Each row is a point on a tangle of strands that fork, close into loops and nearly touch. The rows are in no order.
Points whose rows are less than 6.2 apart are linked; no others are. Some points are linked to none.
j_730: [ 0.73  2.62  2.87  3.49 -1.47  0.72 -5.58  0.98 -2.38 -0.65  0.90 -0.19
  1.09 -1.33 -1.52 -1.95 -1.80 -0.89 -1.42 -0.69]
j_757: [-2.31 -1.85 -1.14  1.15 -0.48 -0.69 -0.20  1.26  1.29 -1.88 -0.03 -0.21
  0.91 -0.50 -4.02  1.36  0.62 -2.30 -1.83  1.22]
j_953: [ 3.69  1.69  4.13 -3.70  3.54 -1.70  0.32 -2.44 -1.01 -0.63 -3.62 -0.33
 -1.72 -1.48  2.32 -0.50  0.59  0.97 -0.01 -3.94]
j_162: [ 1.13  0.47  1.49 -3.45 -0.79  0.82 -1.71 -2.11  0.76  1.11  3.30 -2.02
 -0.91 -2.05  4.56  0.67 -1.27  1.83  0.51 -0.86]
j_326: [ 1.87 -1.01 -3.32 -1.78  2.57  0.56  5.05  0.22  2.68  1.22 -4.03  0.38
  0.17 -0.17  0.69  0.94  2.56  2.27  0.18 -1.07]
j_339: [-3.38  2.79  0.49  4.13 -2.27 -1.06 -2.56  0.59 -2.75 -0.02  0.08  0.86
 -0.40  2.51 -4.36 -1.51 -0.72 -2.56  1.27 -0.36]
j_432: [-2.94 -4.17  0.51  1.04 -0.43 -2.16 -2.24 -1.25  0.03 -2.16  4.69  1.10
  0.27 -0.61 -3.63  2.28  0.87 -0.29 -1.65  1.18]
j_495: [ 1.90 -0.06 -0.25 -1.18 -2.05  2.96 -1.77  1.55  0.04 -0.91  1.04  1.17
  0.03 -0.32 -1.70 -4.20 -2.07 -1.67 -0.06  3.97]
j_298: [-1.24  0.69 -1.10 -0.84 -1.27 -0.90  1.11 -3.61  0.61  1.60  1.55 -1.52
 -1.25  0.82  3.22  2.86  0.36 -0.14  2.48 -2.95]
j_539: [ 0.72  0.84  1.83  3.97  1.98  0.62 -4.01  3.23 -1.01 -0.29 -2.14 -1.59
  2.41 -2.23 -1.74 -0.80 -0.34  2.63 -1.51 -1.48]
j_613: [ 1.95 -0.08  0.17 -0.88  1.52  3.42  3.02  3.63 -0.64  1.28 -1.26  1.86
  1.93  2.39  3.98 -1.96 -1.06  1.41  0.47  5.07]
j_765: [ 1.05 -1.91 -3.34  1.76  1.98  2.33  2.64  2.96  2.92  1.29 -2.57  0.37
  2.63 -0.19 -1.48 -0.65  1.93  3.54 -0.30  1.62]
j_373: [-0.62  0.69  2.89  2.53  0.52 -1.03 -3.21  0.59 -1.42 -0.50  0.41 -2.00
  0.80 -2.73 -0.56  1.67 -0.09 -0.63 -3.21 -3.17]
j_922: [-1.92 -1.78 -2.17 -6.71 -1.92 -1.88  1.71 -3.40 -0.06 -0.62  1.89 -0.21
 -3.05  0.43  2.33  2.47  1.48  0.34 -0.37  0.52]
j_946: [-0.59  3.32  1.55  1.61 -0.48  1.18 -1.40 -0.07 -1.08  0.29 -0.01 -1.95
  0.36 -0.47  2.47 -0.07 -2.04 -2.17  0.50 -0.63]
j_345: [ 1.02 -0.82  0.24 -1.92 -1.28  2.40 -2.27  1.69  0.58 -1.94  1.37 -0.54
  0.01 -2.17 -0.76 -2.11 -1.29 -1.80 -1.16  3.25]
j_218: [-1.54 -1.40 -0.60 -5.16 -0.16 -3.70  1.96 -4.07 -1.01 -0.99  0.85  0.05
 -3.10  0.75  1.96  3.36  0.88 -0.67  0.30 -1.09]
j_3: [-0.14  0.15 -2.70  0.58 -0.53  3.00  1.04 -0.50  2.19  1.35  1.76 -0.59
  1.43  0.79  0.24 -0.96  0.58  1.20  2.13  0.34]
j_426: [ 2.81 -0.48  1.56 -2.43  1.53  0.34 -0.07 -0.78  0.85  0.61  0.88 -1.79
  0.22 -3.06  3.95  0.29  0.39  2.51 -0.44 -1.84]
j_405: [ 1.54  1.44 -1.60  3.46 -1.41  3.15  0.74  1.28 -1.75  2.83 -0.56  4.13
  0.20  3.28 -2.32 -4.87 -2.56 -0.45  2.81  2.53]
j_308: [ 2.53 -0.65 -0.53  1.37  1.11  4.06  2.71  3.52 -0.74  1.74 -1.25  3.44
  3.06  3.77  1.20 -2.78 -1.61  1.05  1.13  4.96]
j_968: [-0.83  0.97  3.43  2.57 -1.28 -0.42 -4.81 -1.07 -1.68 -0.78  2.73 -1.15
  0.76 -1.03 -1.18  0.59 -1.24 -0.81 -1.52 -2.17]
j_998: [ 0.25  1.96  1.50 -4.60 -1.49  0.03 -1.44 -2.41 -0.97  0.21  1.21 -1.98
 -2.15 -1.27  6.05  0.49 -2.24  0.32  0.70 -0.85]
j_736: [-0.39  2.63  2.73  3.69 -2.30 -1.55 -6.33  0.67 -3.25 -0.13  0.81  1.13
  0.06 -0.20 -4.39 -2.20 -0.64  0.00 -0.04 -1.89]
j_987: [ 2.98 -1.54 -0.26 -1.40  2.29  1.81  3.07  4.47  0.59  0.40 -2.78  1.11
  1.56  1.23  3.97 -1.45  0.16  2.56 -0.75  4.54]
j_518: [-2.61 -1.70 -1.93  1.65 -3.27 -1.56 -1.76 -2.94 -1.07 -1.97  4.64  2.51
 -0.96  3.04 -3.61  0.37 -0.18 -2.02  1.61  2.80]
j_74: [-3.11  0.44 -0.83  0.04 -1.44 -1.76  0.74 -3.44  0.11  0.36  2.81 -1.69
 -1.70  1.85  2.75  3.61  0.14 -1.82  1.48 -1.53]
j_490: [-1.15 -1.63  0.86 -0.62 -0.52 -0.88 -0.81 -1.20  0.83 -0.32  2.64 -1.53
  0.33 -1.84 -0.37  2.44  0.53 -0.58 -1.27 -1.38]
j_18: [-1.21 -1.35  1.69 -3.97  1.35 -5.10  1.58 -4.26 -1.90 -2.14  0.53  0.51
 -3.15  0.32  0.74  3.77  0.99 -1.91 -0.36 -2.11]
j_639: [ 1.91  0.09 -0.07  0.82 -3.08  0.70 -2.17  0.68 -0.53 -0.55  1.44  2.43
 -1.47  0.10 -3.72 -4.77 -1.92 -3.00  0.13  3.02]
j_75: [-1.61 -1.07 -0.68 -1.34  1.36 -3.50  3.60 -1.33  0.61 -0.68 -2.43 -0.36
 -1.42 -0.05 -0.68  2.94  1.77 -2.28 -1.08 -2.57]
j_27: [-3.83  2.08  1.83  3.50 -1.74 -1.41 -2.29 -1.80 -1.83 -1.25  1.53 -1.11
 -0.06  1.86 -0.05  1.74 -0.90 -3.56  0.75 -0.85]
j_745: [ 2.91 -0.72  0.04 -2.79  1.77  1.02  1.12  1.33  1.29  0.60 -0.40 -0.59
  0.77 -2.04  3.81 -1.21  0.31  3.56 -0.25  1.03]
j_545: [-1.51 -1.06 -1.17  0.15 -2.99  0.35 -1.30 -1.90  0.62 -1.04  4.24  0.57
 -0.48  1.08 -1.81 -0.02 -0.24 -1.22  0.99  1.41]
j_578: [ 3.03  0.78  0.58 -0.01  4.75 -1.33  4.00  2.29  0.44  0.40 -6.48 -0.01
 -0.48 -0.38  2.05  0.06  0.77  0.81 -0.21 -1.17]
j_574: [ 2.99  0.91  2.52 -2.65  2.32 -1.24  0.26 -2.14 -0.48  0.49 -0.88 -1.49
 -1.17 -2.68  3.26  0.54  0.22  1.29 -0.81 -3.44]
j_718: [-4.50  2.33 -0.36  3.75 -1.78 -0.75 -0.94  0.02 -1.16 -0.33  0.23 -0.18
  0.12  3.28 -2.75  0.55 -0.71 -3.10  1.26 -0.56]
j_779: [ 0.65  2.02  2.14  3.98  0.59  1.44 -3.61  2.82 -1.36 -0.08 -1.24 -0.61
  1.25 -1.52 -1.24 -1.98 -1.00  0.30 -1.02 -0.15]
j_707: [-3.13  0.84  1.96  2.75 -2.53 -1.55 -3.88 -2.12 -1.36 -0.84  3.51 -0.32
 -0.36  0.71 -0.92  1.28 -1.06 -1.41  0.87 -1.32]
j_128: [ 0.87 -1.90 -0.39 -3.32  0.21  1.17 -0.42  2.08  1.32 -1.50 -0.67 -0.95
  0.14 -2.94  0.02 -0.14 -0.34 -0.43 -3.05  1.98]
j_140: [ 0.71 -0.05  2.36  0.84  2.28 -0.89 -1.51  0.91 -0.36 -0.84 -1.86 -1.94
  0.21 -3.30  0.50  1.55 -0.21 -0.89 -3.66 -2.08]
j_896: [-2.33  0.31 -2.48  0.28  0.22  1.42  3.99  1.09 -0.15  0.71 -2.59 -0.11
 -0.08  1.65 -0.50  1.87  0.01 -3.54 -0.68  0.25]
j_127: [ 1.18  0.23  1.49  2.73  2.79 -0.38 -1.27  2.89  0.69  0.12 -3.46 -1.86
  1.74 -3.52 -0.28  0.59  0.60  2.09 -2.19 -2.05]
j_766: [ 0.02 -1.08 -1.72 -5.94 -1.20 -0.25  1.28 -1.41  0.68 -0.01  0.62 -1.27
 -1.65 -1.20  1.77  1.11  0.73  0.35 -1.15  0.40]
j_547: [-0.97  0.79 -1.02  2.34 -3.60  0.43 -1.82 -1.76  0.45  0.83  2.77  1.40
 -0.39  2.55 -3.24 -2.07 -0.25 -0.23  2.72  0.09]
j_747: [ 1.54  0.30 -1.30  3.56  0.09  3.51  1.18  2.72 -1.04  1.85 -1.71  3.53
  1.78  3.08 -2.07 -3.81 -1.76 -0.23  1.31  3.18]
j_176: [-3.13 -0.91 -1.97  0.99 -0.08 -0.34  1.97  1.05  1.02 -1.62 -2.05 -0.30
  0.44  0.22 -2.94  2.18  0.76 -2.82 -2.21  0.73]
j_805: [ 1.92  0.98  0.79  3.22  1.32  2.42 -0.14  3.22  0.34  0.92  0.03  0.44
  2.72  1.09  1.05 -2.98 -0.40  2.47  1.52  1.91]
j_952: [ 2.28 -1.64 -2.15  0.48  3.80  1.33  4.11  3.04  2.66  0.86 -4.69  0.83
  1.13 -0.16  0.95  0.27  1.67  3.04 -0.31  1.29]
j_781: [-0.72  1.26  1.17 -5.43 -1.23 -2.75 -0.02 -3.88 -1.49  0.18  0.47 -1.00
 -3.77  0.42  4.22  2.05 -0.67 -0.54  0.52 -1.93]
j_821: [ 0.58 -0.33 -2.67 -0.47  1.29  1.52  3.46 -0.63  2.39  1.46 -0.87 -0.94
  0.67  0.08  1.13  0.24  1.84  2.31  1.39 -1.09]
j_335: [-3.24 -1.19 -1.30  1.07  1.10 -3.48  2.99 -0.66  0.47 -0.98 -1.75 -0.62
 -0.29 -0.01 -1.88  3.79  2.10 -2.10 -0.92 -1.75]
j_177: [-2.75 -4.35 -0.04  0.31 -0.31 -1.79 -1.42  0.56  1.05 -2.46  2.11  0.63
  0.84 -1.65 -4.42  2.54  0.99 -0.90 -2.74  1.54]
j_872: [ 1.01  1.34 -0.83  1.46 -1.89  3.24 -0.70 -0.93  1.27  1.75  2.69  0.97
  1.11  1.62  0.65 -3.41 -0.97  1.83  3.58  1.44]
j_630: [-0.25 -1.57  1.26 -2.36  2.09 -4.54  2.44 -3.13  0.12 -1.41 -1.84  0.59
 -2.07 -0.58 -1.19  3.80  2.33 -1.21 -0.94 -3.86]
j_813: [ 4.06 -1.54 -0.32 -3.37  3.29  0.26  2.59  4.00  0.73 -0.09 -2.90  0.43
  0.63 -0.75  3.95 -1.41  0.64  3.32 -1.45  3.28]
j_348: [-1.16 -0.18 -1.88 -0.38  0.04 -0.75  2.65 -2.60  2.02  1.39  0.60 -1.72
 -0.49  0.10  0.82  2.15  1.66  0.93  1.64 -3.33]
j_713: [-2.37  2.07  1.28  3.60 -2.14 -2.16 -4.81  1.15 -3.33 -0.44  1.27  0.84
 -0.24  1.17 -4.78 -0.97 -0.28 -0.70  0.50 -1.92]
j_445: [ 0.18  2.10 -1.50  3.27 -2.58  1.35 -0.88 -0.58 -0.49  1.89  0.89  2.35
 -0.78  2.62 -3.46 -3.54 -1.70 -0.69  3.18  0.43]
j_307: [ 0.33 -1.86 -1.83 -3.56 -0.21  0.55  1.62  0.59  1.23 -0.37 -0.67 -0.65
 -0.18 -1.60 -0.11  0.65  1.06 -0.21 -1.94  0.81]
j_802: [ 1.83  1.15  0.26  1.36 -0.28  3.23 -0.04  1.73  0.47  1.06  1.53  1.08
  1.87  1.15  2.17 -3.56 -1.15  1.69  2.47  2.91]
j_603: [ 1.98 -0.43 -0.72  2.43  1.41  2.11  0.64  2.86  2.14  1.13 -0.50  0.18
  2.82 -0.44 -0.23 -1.75  1.28  3.84  0.91  0.95]
j_453: [ 1.32  0.03 -1.44 -5.67  1.33 -1.95  3.81 -3.27  0.79  0.52 -2.80  0.44
 -2.72  0.50  1.13  0.56  1.88  1.34  1.24 -2.56]

A piece is two or more points that can be reached from each other along the links. Count, over all rows, the pieces, the separate loops (a circle has one, a figure eight two, a Y none), the forks (points with three links) and the tips (points with one).
pieces | 3
loops | 3
forks | 6
tips | 6

How many points has the smallest loop of links through each point below? Write none if it is on no loop.
j_872 | 9
j_539 | 7
j_27 | 8
j_335 | none

Name the points in between on the shortest way along the links from the first point to the second, in order.
j_335, j_345 | j_75, j_630, j_18, j_218, j_922, j_766, j_307, j_128
j_345, j_813 | j_128, j_307, j_766, j_922, j_218, j_781, j_998, j_162, j_426, j_745
j_518, j_574 | j_545, j_547, j_445, j_405, j_747, j_308, j_613, j_987, j_813, j_745, j_426
j_348, j_603 | j_821, j_326, j_952, j_765
